Points, in no order, along strands that fork and pass close to each other.
In the rows, 128 means zero.
Points whose rows are less than 180 apart are linked; no others are. Some points are linked to none.
zunu: [136 103 103  97 118 107 109 146 145  96 152 208  66 146 165 110  97 101
 139 146 108 144 146 134 158 101 125 143  99  77 126 114 129 149 157 188
  90 123 144 152 147 111 143 157 117 174  80 143 109 107 150 120 142  82
 130 125  81  77  92 144 121 168 128  64 127 118 145  83  94 134  93 125
 102 125]
padog: [113 105 181  89 125 101 140 139 127 149 117 111 145 184 180 118 107 116
 104 125 158 139 112 120 108 133 103 170 179 101 205  91 136 106 193 109
  75 199 104 163 108 154 107 128  89  82 136 128 134 111 129 125 138 165
  92 167 120 119 151 176 133 142 193  91 221 146 137  96 203 129 134 140
 144  97]
rebed: [ 67 145 127 116 126 106 156 121 112 119 118  90 162 142 133 138 140  92
 144 110 103  93 104  97 129 116 105 184 127 128 156  82 121 154 211 129
 153 155 149 148 112 127  66 123 142  94 153 111 155 146 158 153 144 189
 122 161 105 161 123 112 176 118 155 136 183 127 128 126 203  94 150 144
 102 110]
Kegub: [ 98 118 188 107 111 121 147 134  98 140 104 114 143 176 160 156 110 140
 106 138 144 150  99 116  90 142 117 169 171  87 188 128 153 136 218  85
 109 198  96 166 126 143  88  87 100  89 125 112 171  97  80 145 115 177
  96 169 143 129 165 153 124 127 196 117 219 115 158 110 173 113 156 164
 139  74]
Pobe: [110 161 135 148 129 135 137 114 126 102  86 123  34 110  63 155 109 155
  96 136 155 140 157 120  77 169  87 106  71 126 105 138 125 102  95 168
 136 120 110 153 116 122 127 101 107 115 107 144 144  68  90 177  40 120
 105  56  92 129 112 107 155  97 105 144 128 157 107 133  93  90 165 106
 130  76]
baza: [131 158  43 103 140 160 113 130 123 163 169 126 139  80  94 144 148 113
 173 134 102 110 150 149 152 120  90 132 139 121  76  68 131 164 139  86
 161  93 158  97 155  61 139 125 109 140 152 115 100 173 165 134 130 124
 164 172 117 161 111 110 151 114  75 137  71 130 141 134 125 106 123 138
  90 191]
tedus: [ 83 176 150 166 103 149 168 131  59 153 124 111 166 112  98 168 141 142
 133  99 136  92 120 147 129 165 127 109 136 139 101 130 115 105 119 114
 165 106  96 128 130 109 132 115 114 139 171 108 165 176  73 125  90  89
 106 103 155 166 121 114 173  64 126 184  88 145 100 122 112  70 175 152
 131 148]
koz: [131 100 149 111 135 163 111 114 189  87 148 147 106 179 153 143  97 136
 130 129 137 128 157  89 134 156 161 119 125 134 139 189 142 156 107 166
  89 184 133 124 136 181 136 144  64 147  55 120  94  91  84 119  98 120
 153  62 115  64 144 159 115 163 151 101 181  97 158 150  95 173  71  82
 116 157]
Gata: [ 95 153  61 111 140 142 115 119 138 102 143 125 167 128  98 130 156 104
 150 136  99  99  98 105 145 104  98 174 122 126 122  94 127 156 188 109
 168 113 159 123 111  86  93 131 144 134 173 105 135 151 195 161 140 174
 157 155 106 166 131  93 176 124 123 143 122 130 155 150 163  93 126 127
  97 154]
Duku: [ 90 165 171 153  97 116 162 133  73 142 126 105 149 118 106 156 146 132
 106  94 147 108  92 130 121 144 134 114 123 130 121 144 137  98 109 121
 167 115  94 127 136 130 142  95 156 139 152 114 175 167 103 130 100 103
  92 105 147 154 112 117 146  83 147 175  91 142 100 119 129 105 175 141
 145 106]
Bala: [128  92 144 108 168  87 127 143 168 128 122 119 118 137 178 106 112 127
 135  90  97 120 131  64 131  62  85 137 153 139 195 133 137 101 131 142
  94 127 122 154 166 148 156 139 112 121 184 147 129 147 172 112 229 154
 102 158 114 133 144 165 121 141 162  78 147 158  96 106 208 137 118 148
 135 102]
leze: [126 149 187 141 137  82 142 118 122  92 119  95  60 121 123  92 133 137
 110 114 182 107 151 127 128 148 115  88 100  72 167 138 129  90  83 179
 123 141  96 140 112 150 142 107 149 127 102 170 148 120 167 158 145  93
  87  84 113 162 111 126 123 116 157 127 106 166  78  95  87 159 127 153
 154  47]
lani: [142 111 183  81 151 129  90 157 146 139 171 136 132 202 183 107 130 143
 112 170 131 164 106 114 136 131 116 161 175  85 170 140 136  95 176 105
  59 151 114 143 137 185 140 154 130 145 112 131 151 125 150 130 144 143
 135 117 120 101 176 182 130 173 191  75 180 160 142 137 145 133 109 141
 124 141]
rubi: [137 132  31 141 118 140  92 129 156 102 148 166 143 130 102 125 147 109
 165 181 118 127 139 171 127  97 105 163 119 111  68 120 137 180 127 120
 105  94 174  94 120  84  94 147 125 110 130 116 105 106 164 134 109 169
 160 229 123  91 106 111 134 133  59 121 108  88 131 146 116 138  99 106
 132 151]
vusim: [168 116  62 154 112 121 114 117 171 113  98 144 137 107 129 111 128 129
 115 128 121 143 147 135 126 127 149 105 119 185  96 155 115 163  69 133
 163 108 171  78 130  98 106 154 167 149  92 123  81 110  90  93 113 130
 165 157 114  81 120 125  77 151  89 120 103  78 115 156 112 162 101  91
 122 133]
kede: [141 115  83 113 112 138 130 130 163 108 119 189  92 130 136 120 112 112
 131 150  99 153 145 130 148 106 136 133 100 120 119 144 130 162 125 159
 125 115 158 108 158 129 130 145 146 157  84 129 112 107 130 122 118  97
 152 139  80  71  92 135  97 162 108  95  99  89 125 119  96 153  96 120
 121 121]
noli: [142 106 174  93 148 130  91 148 167 124 177 161 110 203 176 116 119 143
 126 159 114 164 116 128 148 132 141 154 151  87 138 156 132 113 162 130
  54 145 123 130 153 185 143 166 119 154  93 141 141 117 144 126 127  97
 147  84 117  82 164 173 129 187 159  75 173 136 152 138 109 139  88 136
 106 149]
tokal: [116 159 164 122  97 130 155 129 114 121 144 140 106 137 141 134 126  98
 113 136 120 139  92 122 130 116 104 127 117 116 136 141 137 126 161 147
 145 129 121 124 131 145 133  96 160 148 114 126 154 136 144 150 127 109
 123 110 100 121 106 128 118 111 170 119 126 139 117 119 106 131 127 139
 133 112]
nep: [130  73 130 150 157  82 150 165 143 144 123 125 108  78 129 115 118 117
 147  71 108  97 133  93 162  71 145  83 136 139 178 133 157 118 127 156
 129  97  99 148 209 112 193 118 126 131 185 144 108 199 179 105 243 144
  92 128 151 175 102 139 115 126 117 123  92 151 117 121 160 153 120 127
 124 120]
sata: [136 140 214 121 125  91 122 128 129  98 143 114  85 160 190 109 124 129
 101 122 163 123 115 118 127 125 108 119 149  98 182 131 122  88 121 140
  97 167  84 135 115 163 130 121 111 158 107 138 143 118 142 138 166 101
 104 108 100 126 144 168 105 130 199 104 177 170 109  92 125 144 115 144
 142  71]
zofab: [169 119  67 162 131 114  93 104 140 140  89 103 142  89 125  84 104 152
 118 107 117 144 146 141 108 167 145  90 102 208  87 127 110 116  13 136
 173 108 172 102  78  84 102 151 187 117  93 162  83 122  66  93 137 137
 133 126 142 121 161 115 102 148  84 180 151 157 149 175 146 178 120  80
 119 155]
mar: [127 158 176 129 102 137 126 109 131  83 100 155  49 135 117 158 103 121
  92 133 170 143 124 116  60 144 123 122 101 151 126 143 108 132 142 167
 134 157  93 159  98 119 114 102  76 134  90 114 121  45  84 170  65 122
 122  64 117 101 129 136 143 117 145 138 170 122 159 135  88 128 134  92
 118  68]
Lum: [149 122  80 138 105 147 127 114 171 112 118 168 132 124 121 124 131 107
 123 150 117 149 142 138 123 106 141 128 121 161 107 156 129 166 101 137
 145 112 158  82 131 118 109 136 152 139 101 117  91 103 114 113  99 129
 158 154  96  73 108 129  94 136 101 116 100  85 124 143  95 154  93 100
 136 131]
kuvug: [166 128  32 147 110 137  91 141 144 129 159 133 154 104  97 124 144 111
 163 165 119 140 144 184 124 114 118 123 130 148  65 118 125 167  90  84
 136  89 176  74 123  66 106 141 122 121 148 121  96 123 138 107 110 150
 164 230 133 102 116 126 113 130  58 136 101  87 109 142 111 129 113 104
 117 157]
Tudat: [124 117 117 120 150 161 177 103  90 183  85  91 141  84  93 122 121 178
 115 101 140 128 160 156 113 190 120  69 113 173  90  76 107  79  43 100
 160 115 148 136  91 136 138 123 155  87 119 158 148 118  59 116  77  91
 134  35 155 158 135  91 117  82  83 157  94 159 113 124 107 121 174 128
 141 161]
nog: [ 81 115 167 130 126  90 152 126 124 121 115  80 163 142 154 150 129  94
 138  91 115  96 109  94 103 118 105 182 137 124 182  95 138 128 167 134
 128 164 119 138 122 153  90 109 117  59 171 125 155 141 131 138 146 181
  89 196 113 142 123 138 160 122 172 142 185 112 107 113 213 124 171 153
 127  91]
dom: [162  93 108 115 139 140 151  96 140 151  81 101 136 104 114 102 127 143
 105  94 121 150 115 117 137 174 164 102  90 184 121 129 130 122  36 127
 186 134 176 112 101 147 113 135 187 119  78 158 112 111 100  99 118  82
 152  68 142 121 135  98  74 165 116 136 116 129 145 171 131 188 132 117
 119 125]
tubol: [139 162  71 176  81 128 152 132 121 119 142 107 128 121 133 168 140 112
 171 172 143 139 151 185  78 139 120 137 112 153  44 165 142 221 103 140
  92 138 160 138  78 130  66 102 111 126 136  98 105  99  85 133  68 182
 139 163 168 110 121 122 139  82  52 132 179  95  99 133  85 111 100  80
 150 130]
nomu: [151 119  49 113 129 129 141 129 129 101  66 108 106  80 106  90 119 143
 125 120 127 162 207 119 114 146 127 110  99 148 117 114 127 150  36 171
 152  98 191 110 132 115 149 121 153 165  56 178 137 105 101 113 125 103
 133 119 108 109 107 105  95 163  57 119  83 114 105 125 102 169 121  97
  97  95]
mor: [ 77 145 123 132 144 117 116 139  88 140 157  81 170 113 135 153 171  99
 158  86  94  76 110 115 126 132 120 172 133 155 134  90 127 144 147 120
 162 126 146 132 129 112 108 121 141 108 198 124 152 199 130 136 137 149
 106 176 141 196 135  89 191 107 138 175 117 139 129 132 170  69 155 141
  90 153]
lat: [ 90 162 213 175  89  98 157 149  66 114 103  96  95 119  75 160 114 151
  93 114 151 105  95 114 103 142 114 143 109 112 139 151 104  97 143 129
 131 158  91 150 150 125 102  87 115 126 129 105 185 114  80 157 103 126
  83 109 126 136 117 141 137  98 148 151 154 130  87 113 167  90 194 155
 139  61]
mazem: [123 139 101 118 118 126 137 142 113 134 159 140 105  83 124 127 133 100
 144 143  98 131 133 125 169 101  92 126 108  97  94  89 142 147 161 149
 155 106 148 127 193 101 149 120 157 149 112 135 126 174 186 129 139 130
 123 142 105 126  63 106 122 111 115 107  81 133 116 125 130 136 124 148
 106 143]
gili: [108  96 177 153 134 106 126 134 107 170 121 114 160  87 147 110 134 119
 156  63 115  98 120 111 125  98 169  80 128 152 163 112 142  94 104 138
 146 112  66 126 161 121 192  96 122 116 197 139 120 212 124 101 203 121
  80 155 145 157 105 111 146 113 143 208  82 142 141 144 149 136 149 122
 128 135]
Zopup: [141 162  99 120 104 160 156 112  74 173 148 137 179  79 110 106 148 151
 151 102 110 103 118 169 159 132 158  91 115 126 101  83 118 131 105  77
 175 123 136 104 143 107 144 137 131 134 164 125 109 183 105  92 137  83
 144 124 154 142 112  94 133  95 101 161  91 134 130 125 106  86 137 158
 120 193]
pas: [113  93 105 121 145 148  75 141 191  90 136 210 127 187 117 115 109 136
 131 163 129 147 154 141 137 103 147 167 132 107 110 164 105 152 180 159
  46 124 147 147 112 145 136 199 112 103  92 119  91  96 123 142 111 161
 160 144 101  72 136 151 143 194 121  83 115  71 175 127 127 135  82 105
 138 164]
goso: [ 88 161 159 169  87 140 148 116  75 130 106 124 118 124  79 163 118 123
 129 131 125 109 110 127  84 120 104 162 138 159 119 155 106 125 205  96
 156 150  95 132 145 108  83  85  95 124 140  93 182  72  87 186  85 156
 148 140 130 149 159 131 157  84 125 176 185 131 139 122 143  67 182 159
 126  75]
Nali: [119  78 139 138 163  79 143 150 160 129 121 108 114 114 154 112 116 117
 142  69  90 107 130  62 130  64 101 107 142 149 187 139 146 116 126 153
 113 105 117 155 189 140 176 125 121 121 194 149 122 176 175 105 242 152
 105 149 129 157 123 153 119 130 140 105 115 139 105 121 183 148 119 139
 121 104]
mekop: [129 197  90 147 120 179 151 122  96 152 141 105 135  98  93 185 132 120
 169 138 149 113 173 161 122 165  95 114 165 136  69 108 107 120 113 102
 149  87  97 107 101  76 121 102  70 147 152  98 123 142 111 135  83 117
 153 151 113 161 121 141 159  59  84 177  84 141  87 117  68  92 164 126
 124 169]
dit: [125 119  93 105 134 121 127 136 137 129 160 166 115 127 132 127 138 101
 123 145  87 146  90 113 164  91 109 145 107 103 114 118 150 134 183 147
 136 100 150 133 171 112 134 144 176 124 133 126 132 156 198 147 145 126
 137 141 106 119 102 133 118 142 128  85 105 120 134 138 145 133 119 159
 127 154]
Tenez: [149 110 154 122 110 118 153 107  98 182 113 141 191  84 133 102 143 185
 123 105 137 122  77 143 164 112 215  98 107 117 155  97 149  98  58  96
 177 133  84 114 146 183 163 137 176 125 141 157 117 132 117  79 188 120
 116 116 171 111  99  96  96 124 125 172 103 140 154 144 114 128 137 149
 156 127]
dobos: [ 85 160 184 181  85 120 153 137  61 130 100 102 108 118  63 172 124 159
 114 116 124 103 101 112 106 134 118 154 123 133 120 166  92 111 169 109
 148 145  92 142 158 108  96  90  98 127 142  93 205  96  58 150  93 135
 104 115 138 136 135 135 150  84 129 169 166 130 102 129 166  54 201 170
 126  74]
Fupun: [162 139  76 156 125 160 152 113 128 142 107  67 124  97 128 163 140 124
 120 159 166 139 153 142  92 185 120  86 105 191  69 139 116 123  36 120
 135 111 147 114  73  92  71 111 132  92 137 121  98 109  51 113  55 152
 127 120 168 139 154 150 133  83  60 174 138 135  89 155 114 138 158  72
 162 163]
Fiz: [102 114 161  86 135 103 147 119 141 133 117  96 166 177 180 129 114 123
 127 123 140 122 108  90 117 116 102 173 161 106 196  85 128 116 192 131
 100 172 120 156 110 154  89 146 117  80 151 135 134 126 152 115 170 193
  92 173 117 120 132 163 149 146 190  86 206 127 122 118 226 122 140 143
 141 111]
nol: [141 123  98 112  95 141 136 110 131 179 141 141 193 124 108 120 150 138
 117 116  90 135  51 152 144 112 167 109 105 133 127 141 149 135 124  56
 176 130 143  93 131 137 137 130 161 116 149 115 113 149 132 116 129  92
 169 141 143 122 135  90 117 126 132 135 111 107 164 145 115  89 121 149
 148 161]
voliz: [118 148 153 116 102 116 144 140 107 116 162 146  98 143 152 114 121  91
 120 129 104 130  92 120 132 104  94 141 123 113 135 112 130 124 182 163
 120 138 128 137 136 132 124 115 161 134 119 139 138 142 171 156 147 133
 122 135  90 112 105 133 119 125 182  92 146 142 128 105 136 126 119 151
 122 120]
pumor: [121 138  55 135 119 149  96 125 159  92 140 169 140 138  97 123 131  93
 164 170 110 130 128 141 119  90  90 176 120 114  86 101 133 163 169 137
 116  99 148 118 111  86  97 131 119 116 126 112 115 102 191 160 122 180
 160 194  92 100 107 103 163 130  92 136 123 113 159 146 115 132 109 105
 124 158]
saru: [146  98 151 101 184  93 102 143 176 143 134 138 118 159 194 109 109 149
 121 123 112 135 139  81 151  73  97 145 180 115 185 135 137  75 142 126
  69 128 105 145 158 153 160 161 116 152 161 143 127 141 170 117 215 130
 110 138 112 128 175 179 109 168 163  68 158 190 108 111 206 138 111 166
 140 115]
gafu: [139  85 138 102 154 113  98 149 178 110 176 198  79 199 169 104 104 138
 136 156 118 152 141 137 172 131 157 151 130  83 122 153 121 124 144 157
  44 140 134 138 162 165 146 199 110 150  90 152 134 120 139 118 122  62
 146  85 118  81 153 176 130 205 117  61 154 115 131 106 113 130  83 135
  89 149]
lil: [121 113 161 107 120 139 100 125 147  89 137 181  98 182 134 117  90  88
 113 141 140 149 132 133  85 110 127 147 156 148 138 141 108 158 192 161
  85 155 120 135 100 148 135 137  87 132  83 114 115  67 111 165 105 148
 145 112 105  85 135 151 144 147 169 110 161 100 199 107  89 133  96  83
 117 134]
tutul: [113  96 153 156 137 108 151 147 107 155 112 128 136  65 129 104 122 122
 163  72 127  92 145 112 153  91 178  72 128 141 177 111 136 109 105 144
 136 104  77 137 176 100 196 107 129 130 171 146 111 214 144  91 217 119
  75 115 164 177  87 109 126 117 116 179  78 142 130 133 138 159 132 108
 134 128]
fef: [ 90 168 207 188  99  96 151 162  86  95 108  91  77 103  65 123 123 154
 101 100 161  93 127 132 109 152 101 114 106  91 136 126  98  64 114 164
 113 149  97 159 130 124 122 100 119 104 122 122 184 150 106 158 111 119
  75 111 115 154  92 122 154 101 145 143 122 150  64  94 149 114 178 149
 136  68]
leda: [ 65 155 118 141 114 118 159 122  95 122 101 105 146 133 102 136 126  90
 161 107 106  83 126 112 112 123 101 190 139 140 132  86 110 153 218 119
 155 162 137 143 115 114  56 108 117  94 142 110 154 122 137 173 120 179
 137 159 100 175 140 103 193 110 140 167 201 135 135 106 184  83 163 138
  99  99]
tovak: [138 137 132 131 106 146 153 114  68 165 135 134 195  61 121  97 142 171
 137 104 126 104 111 169 163 116 197  91 109 123 117  76 124 109  80  89
 167 122 105 114 150 141 148 145 154 124 156 152 120 177 113  83 164  99
 116 120 167 134  97  82 120 102  99 169  99 136 124 132 110 107 137 163
 140 173]
mam: [150  95 163  98 151 147 109 127 187 121 161 140 119 203 161 156 130 155
 126 147 117 159 116 107 154 162 158 136 147 108 137 190 146 135 126 127
 101 159 138 116 155 196 136 143 115 151  80 125 126 122 127 105 111 103
 165  71 121  82 156 156  97 182 164  83 157 104 147 165  95 172  95 117
 120 149]
tene: [112 112 171  80 134 136 125 137 115 130 124 119 162 193 174 154 142 159
  88 152 125 167  89 104  95 153 127 159 180  83 190 151 158 128 209  75
 105 177 112 152 120 173 115  93 125 128 119 112 180 126 104 137 130 198
 119 156 144 124 180 147 124 135 202 101 177 117 156 139 142 125 139 150
 134 115]
Togob: [137 143  90 181 112 137 104 117 143 104 130 118 160 141 121 165 149 102
 152 182 131 140 132 176  93 117 128 145 117 159  70 187 142 225 126 122
  97 135 185 128  80 148  78 130 125 104 144  99  89  77 113 132  71 185
 141 177 179 118 141  96 115 112  99 117 167  94 133 150 109 121  75  99
 169 151]
Kub: [128 103 142 114 135 145  84 136 163  87 137 189 123 187 127 111 104 106
 126 147 131 142 141 141 100 105 148 164 150 131 122 151 112 166 175 168
  52 142 132 140  97 157 143 170  99 121  91 118  99  73 116 148 114 163
 153 123 108  76 136 151 138 164 145 101 145  85 199 125 102 130  79  89
 126 162]
Pebus: [138 110 137 105 119 101 108 147 131 108 164 178  67 152 175 100  94  80
 124 141 101 138 119 130 133 113  95 147 113  92 127  96 120 134 184 191
  87 139 139 161 128 109 136 145 124 151  93 134 128 118 166 138 147  99
 117 121  84  89 102 149 127 157 172  64 147 143 153  87 114 132  99 124
 100 125]
Raf: [115 161 147 130 131 139 160 157  85 133 112  85 108  55  96 103 136 139
 135 136 154 107 192 157 144 158 123  84 117  79 128  92 117 107 101 166
 135 101 126 136 140  99 177  96 153 137  91 157 157 172 162 131 100 102
  72 100 141 162  75  78 126  99 100 127  54 146  70 100 109 153 155 144
 136 116]
lizuv: [139  97 119 149 162 162  62 107 197 116 122 131 172 175 100 161 153 127
 113 165 122 155 110 123 126 108 149 151 148 134 120 204 134 159 164  89
 120 133 158 100  81 160 120 136 116  96 127  96  82  86 128 137  85 169
 171 154 147 106 160  88 111 148 147 105 127  78 181 166 116 131  83 104
 169 160]
Rek: [ 89 170 125 156  97 145 137 110  88 125 123 128 124 116  81 145 120  93
 159 134 116  97 127 139  93 115  84 162 146 160 104 127 103 135 203 110
 154 133 105 121 120  99  81  95  98 115 138 103 159  98 127 192  95 169
 158 162 105 169 145 122 185  81 122 172 172 146 134 115 133  79 160 140
 111 107]
Dafa: [135 135 122 122 132 163 158 128  67 169  95  97 155  61  97  88 126 172
 122 104 142 131 184 173 122 171 143  70 115 145  97  52  95 104  59 113
 152 107 153 136 108 123 166 139 167 121 116 173 152 142 114  91 116  94
 123  57 173 156 114  72 100  97  67 143  70 136 104 113  97 143 155 148
 117 162]
zaf: [148 111  92 174 145 145  61 115 181 100 132 136 178 161 102 157 154 120
 120 187 124 145 123 159 120 120 150 148 131 149  87 192 133 186 135 104
 112 120 190 104  87 147  98 160 134  91 147  94  74  83 135 126  75 175
 146 180 165 108 149  88 100 148 127 106 135  78 146 160 126 122  74 101
 177 151]
lere: [131 184  97 144 106 174 162 114  93 149 127 106 159 111  89 175 128 141
 143 113 157 112 145 149 123 162 115  98 143 158  92 125 110 115 102  86
 162 100 104 112 100  91 119 106  88 137 165 103 132 130  81 123  71 110
 159 103 134 169 132 137 160  56  97 178  84 138 107 119  79  77 160 123
 138 162]
reb: [102 111 185 147 129 105 113 131  94 169 134  99 182 108 156 126 140 108
 148  71 107 103  92 116 108 119 159 107 128 158 162 117 141  87 100 118
 153 114  72 116 148 126 163  97 113  96 195 135 138 199 112 117 174 129
  84 186 146 151 111 100 160 103 156 219  97 136 139 139 155 111 164 140
 127 126]
paz: [168 175  58 143  99 167 126 129 108 142 172 105 157 103 109 156 143 105
 187 161 143 130 158 188 114 147 113 119 150 144  68 111 121 150  88  83
 133  93 142  78  93  76 106 107  90 130 158 111 107 129 126 116  88 138
 163 184 122 138 125 135 133 101  61 159  94 114  99 128  75 118 130 102
 121 177]
mizin: [135  86 117 113 167 160  86 125 197 141 131 159 161 193 111 147 146 149
 104 151 102 180 102 116 149 129 157 145 138 104 125 204 132 132 188  84
 117 126 156 117 101 149 140 161 136 109 116 101 111 124 144 136 111 128
 176 125 127 101 164 126 119 189 154  88 113  73 166 167 134 130  99 127
 157 157]
lod: [ 85 138 143 137 125 119 123 136  69 152 157  96 190 114 143 149 160 104
 143  89  98  89  76 136 123 136 143 140 132 147 138 113 137 122 133 108
 166 122 118 124 129 119 133 110 135 106 192 123 153 197 110 129 138 125
 100 182 152 173 135  90 186 106 144 195 114 143 138 131 150  70 163 154
 114 154]
Gusav: [131 166 115 123 116 155 158 141  93 139 124 107 111  62 114 113 138 116
 140 142 128 118 179 148 160 135 107  99 107  87  99  92 122 142 118 151
 156 105 139 116 163  96 171 105 141 166  97 136 139 179 162 112 113  97
 103 116 123 139  58  90 119 105  94 137  62 141  82 115 113 158 144 136
 118 132]
bag: [180  79 159 103 163  94 143 118 158 164 113 158 130 120 138 110 122 176
 110 108 146 139 106 102 185 135 191 113 139 114 194 135 166  99  66 104
 145  98  74 123 158 165 171 158 145 173 144 138 104 113 176  84 216  79
 140 112 157 139 138 159  55 164 140 122  96 147 147 128 120 160 125 158
 149 102]
feb: [159 161  74 169  99 149 156 125 120 135 138  69 134 108 128 181 151 117
 151 179 165 141 143 159  93 173 124  95 107 176  60 157 123 166  64 114
 117 122 149 116  76  99  64 101 124 102 152 102 101 106  63 110  57 162
 127 143 180 142 146 148 129  87  58 158 155 110  85 155  86 125 142  67
 156 152]
doro: [125 150 202 139 130  83 135 124 128  88 125 102  72 143 150  96 132 144
  99 108 173 110 130 114 125 126 113 101 122  89 182 137 123  85  96 157
 108 151  86 141 108 157 135 105 126 142 110 154 148 120 150 149 169  95
  90 104 103 146 133 158 118 118 182 126 140 170  84  89 110 151 126 157
 153  38]
muf: [170 114 109 117 126 148 153 132  78 147  91  95 128  60  97  76 130 149
 108 111 135 160 177 167 138 156 146  88  98 149 101  66 105 120  62 128
 167 103 170 119 127 116 166 133 176 144  93 181 148 136 121  92 134  86
 134  79 162 143 102  76  83 133  71 125  63 126 116 130 109 161 150 134
  97 138]
giru: [151 106 112 123 180  81 107 153 161 122 146 146 102 137 163 131 120 127
 114 134 120 146 106  75 174  75 106 145 135 109 138 113 146  88 163 153
 101  95 120 178 187 109 133 195 151 111 157 152 117 152 219 132 193 161
 104 127 122 139 131 158 123 160 125  44 130 133 111 115 186 136 127 169
 126 132]
Nevo: [120 132 198 111 117 143 120 108 138  84 120 154  63 164 146 144  94 115
  92 129 163 149 128 112  68 137 135 116 129 145 136 151 109 149 162 156
 121 180  96 148 101 136 123 108  62 141  84 111 125  52  79 164  82 116
 128  60 127 100 145 155 137 139 173 124 184 101 179 132  86 137 121  85
 110  96]
foz: [178 111  61 120 131 125 136 135 112 122  76 108 109  78 101  83 130 139
 105 119 122 176 183 144 151 142 147 104  95 140 101 103 115 150  66 158
 174  91 189 116 148 117 153 131 165 172  70 172 145 117 116  88 146  80
 147 111 137 119  97 101  78 165  61 119  66 114 112 132 112 181 128 115
  84 115]
Madeg: [104 167 171 134 106 123 169 124  90 126 119 101 122 119 115 150 143 133
 100 113 160 125  97 120 122 149 123 109 112 122 134 147 151  99 104 128
 169 124 105 128 133 146 141  95 173 142 117 125 169 139 114 140 104 105
 100  73 127 138 108 114 127  94 158 154 101 139  97 126 107 128 155 139
 148  90]
Fedub: [166  92 162 105 136  96 139 115 129 169 114 157 152 105 136 106 132 170
 116 100 137 136  82 120 172 116 200 104 127 119 179 126 169  99  69 102
 162 117  72 122 152 170 180 147 166 145 147 139 109 122 157  82 205  97
 120 123 162 134 113 135  71 150 140 153  92 139 160 130 118 147 131 150
 164 114]
Vepeb: [168 121  78 168 129 117 100 109 156 122  87 109 152 102 139 112 121 135
 105 127 122 131 143 122 106 175 153 100 114 215 101 160 119 148  27 136
 161 119 174  97  89  97  87 135 176 127  89 124  60 110  64 101 111 149
 131 139 148 103 159 118  99 145  98 155 146 124 126 174 134 184 114  78
 140 145]
Bupif: [122  74 111 115 182 157  77 128 204 122 139 197 127 193 118 134 115 166
 122 169 114 173 140 115 159 120 163 162 126  95  95 199 111 135 193 118
  75 115 148 125 129 154 136 198 130  95 106 122  98 128 132 138 102 120
 170 126 119  88 160 160 132 214 119  77 109  60 142 145 143 146  95 122
 133 159]
pasi: [161 102 170 106 170  86 128 112 170 126 119 141 106 150 166 115 126 162
 119 118 146 121 140  99 181 117 142 118 155 102 198 161 155 100  90 126
 110 111  78 121 150 160 169 138 119 203 140 136 130 128 185  97 214  71
 120  98 133 148 159 169  73 148 168 123 115 182 115 114 126 158  95 164
 150  82]
tel: [144 138  94 131 136 172 167  89 122 170  86  82 132  98  97 140 126 149
 115 122 157 132 147 130 106 183 111  83 105 187  90 118 114  86  49  91
 166 117 138 111  84 112 114 108 140  93 132 137 118 109  55 119  62 108
 145  61 144 150 143 116 135  74  85 175 104 142 117 143 112 130 167  94
 155 153]
Leg: [174  90 152 108 192  91 108 135 180 144 137 166 102 149 173 120 108 151
 116 129 133 126 137  98 182  94 136 140 171 112 172 159 163  83 128 128
  91 101  83 130 182 151 174 169 121 184 159 135 120 138 190 111 211  80
 124 126 132 143 167 171  80 167 144  89 126 181 115 115 160 143  99 176
 142 104]
genal: [120 120 163  98 127 150 103  97 166  63 129 145  75 166 158 134  93 124
 109 121 174 122 149  99  87 149 157 115 126 135 146 165 138 157 101 178
  97 189 105 153 104 159 136 124  42 137  65 118 106  66  76 145  78 116
 121  47 131  85 150 164 135 143 149 111 183 106 170 141  88 170  92  72
 118 135]
Diten: [107 159  67 136 133 153 105 111 133  90 134 137 151 138  94 127 147  85
 167 164 118 102 118 133 117 105  83 182 135 135 111 100 118 143 186 119
 141 113 144 118  96 100  78 115 119 129 152 106 134 108 193 177 130 189
 169 174  99 157 139 100 189 111 108 161 150 141 160 145 134 113 122 101
 114 149]
Zure: [126 109 163  75 157 138 107 148 133 135 144 125 168 200 175 130 140 155
  96 165 126 166  98 106 118 140 122 169 171  77 178 143 147 110 212  88
  80 158 124 154 115 174 123 138 135 129 114 108 162 134 141 130 151 184
 126 142 136 112 174 165 143 165 197  88 179 130 149 140 174 130 129 141
 137 139]
pemon: [151 138 101 150 102 163 132  96 142 157 129 109 169 123 109 170 156 121
 127 142 132 123  87 131 110 128 134 112 121 179 111 181 141 133 110  73
 183 143 127  89  90 124 112  76 119 115 153  93 101  86  83 140  68 132
 183 117 165 149 155 109 132  69 113 156 129 123 152 155  91 111 127 100
 164 143]
ror: [144 112 204 105 121  89 106 152 128 120 164 126  90 168 197  84 113  87
 102 129 140 124 114 141 118 122  99 134 167 112 156  85 111 101 171 145
  61 171 115 146 105 133 124 150  98 134 122 136 129 115 151 133 152 100
 105 122  98 114 145 178 114 145 203  70 195 168 132  82 159 136 117 130
 117  98]
Fomuv: [105 153 164 148 137 110 155 141  98 116 111  94  80  95  86 101 134 147
 121 131 167 112 178 148 125 158 111  82  96  72 141 120 126  86  86 178
 127 121 121 137 126 140 162  98 162 112  93 168 167 145 148 156  98  97
  77  77 123 172  91  93 119 108 130 131  71 158  77 104  94 139 153 147
 145  74]
zav: [148 154  66 111 108 168 136 124 100 172 155 141 154  67  98 118 140 122
 152 119 104 115 141 168 161 126 125 102 132 124  83  75 120 146 115  79
 169 103 154 100 152  78 147 127 121 145 146 116 105 178 138 104 132  93
 160 142 128 139 107 102 124 102  87 151  70 126 132 123 116 107 129 143
 103 191]
das: [ 81 162  82 119 149 117 105 147 106 129 153  88 158 108 129 154 172 113
 158  92  92  81 117 103 149 116 110 173 125 136 121  69 119 156 161 120
 167 125 161 142 137 102 112 138 159 124 185 120 135 203 169 136 150 166
 120 158 132 189 126  91 175 121 126 147 110 134 132 142 169  71 139 137
  81 157]
Ger: [141  89 101  99 138 111 103 143 166  93 157 219  70 169 171 106  97 134
 142 152 110 140 154 137 167 124 159 147 120  78 128 133 124 146 144 175
  58 129 146 160 164 132 142 190 106 170  80 143 110 109 131 114 127  65
 147 111  97  71 123 170 119 197 105  50 133 104 136  89  97 139  86 129
  92 136]

A fork is a point with three links. Follow the links from the first point to the second and name the forks in between, in order.
lil / padog => Nevo, noli
lere / Pebus => voliz
gafu / lizuv => noli, Nevo
tokal / Ger => voliz, zunu
kede / lil => zunu, noli, Nevo
koz / Bupif => Nevo
padog / mam => noli

Follow the links from the first point to the second, and from the first to the third. Name the last point that the two ways share.
Kegub / genal / Madeg => noli
mekop / noli / Raf => voliz
kede / Fiz / Kub => noli
Lum / Fiz / mekop => zunu
sata / kede / Madeg => voliz
Vepeb / lere / Kegub => zunu

Name the points in between on the shortest way along the links from the first point to the second, in order.
pas / Ger => Kub, lil, Nevo, genal, koz, mam, noli, gafu
padog / noli => Kegub, tene, Zure, lani
Tudat / Togob => tel, Fupun, feb, tubol
mekop / Gusav => lere, tedus, Duku, Madeg, tokal, voliz, dit, mazem
doro / gafu => leze, Fomuv, Raf, Gusav, mazem, dit, voliz, Pebus, zunu, Ger
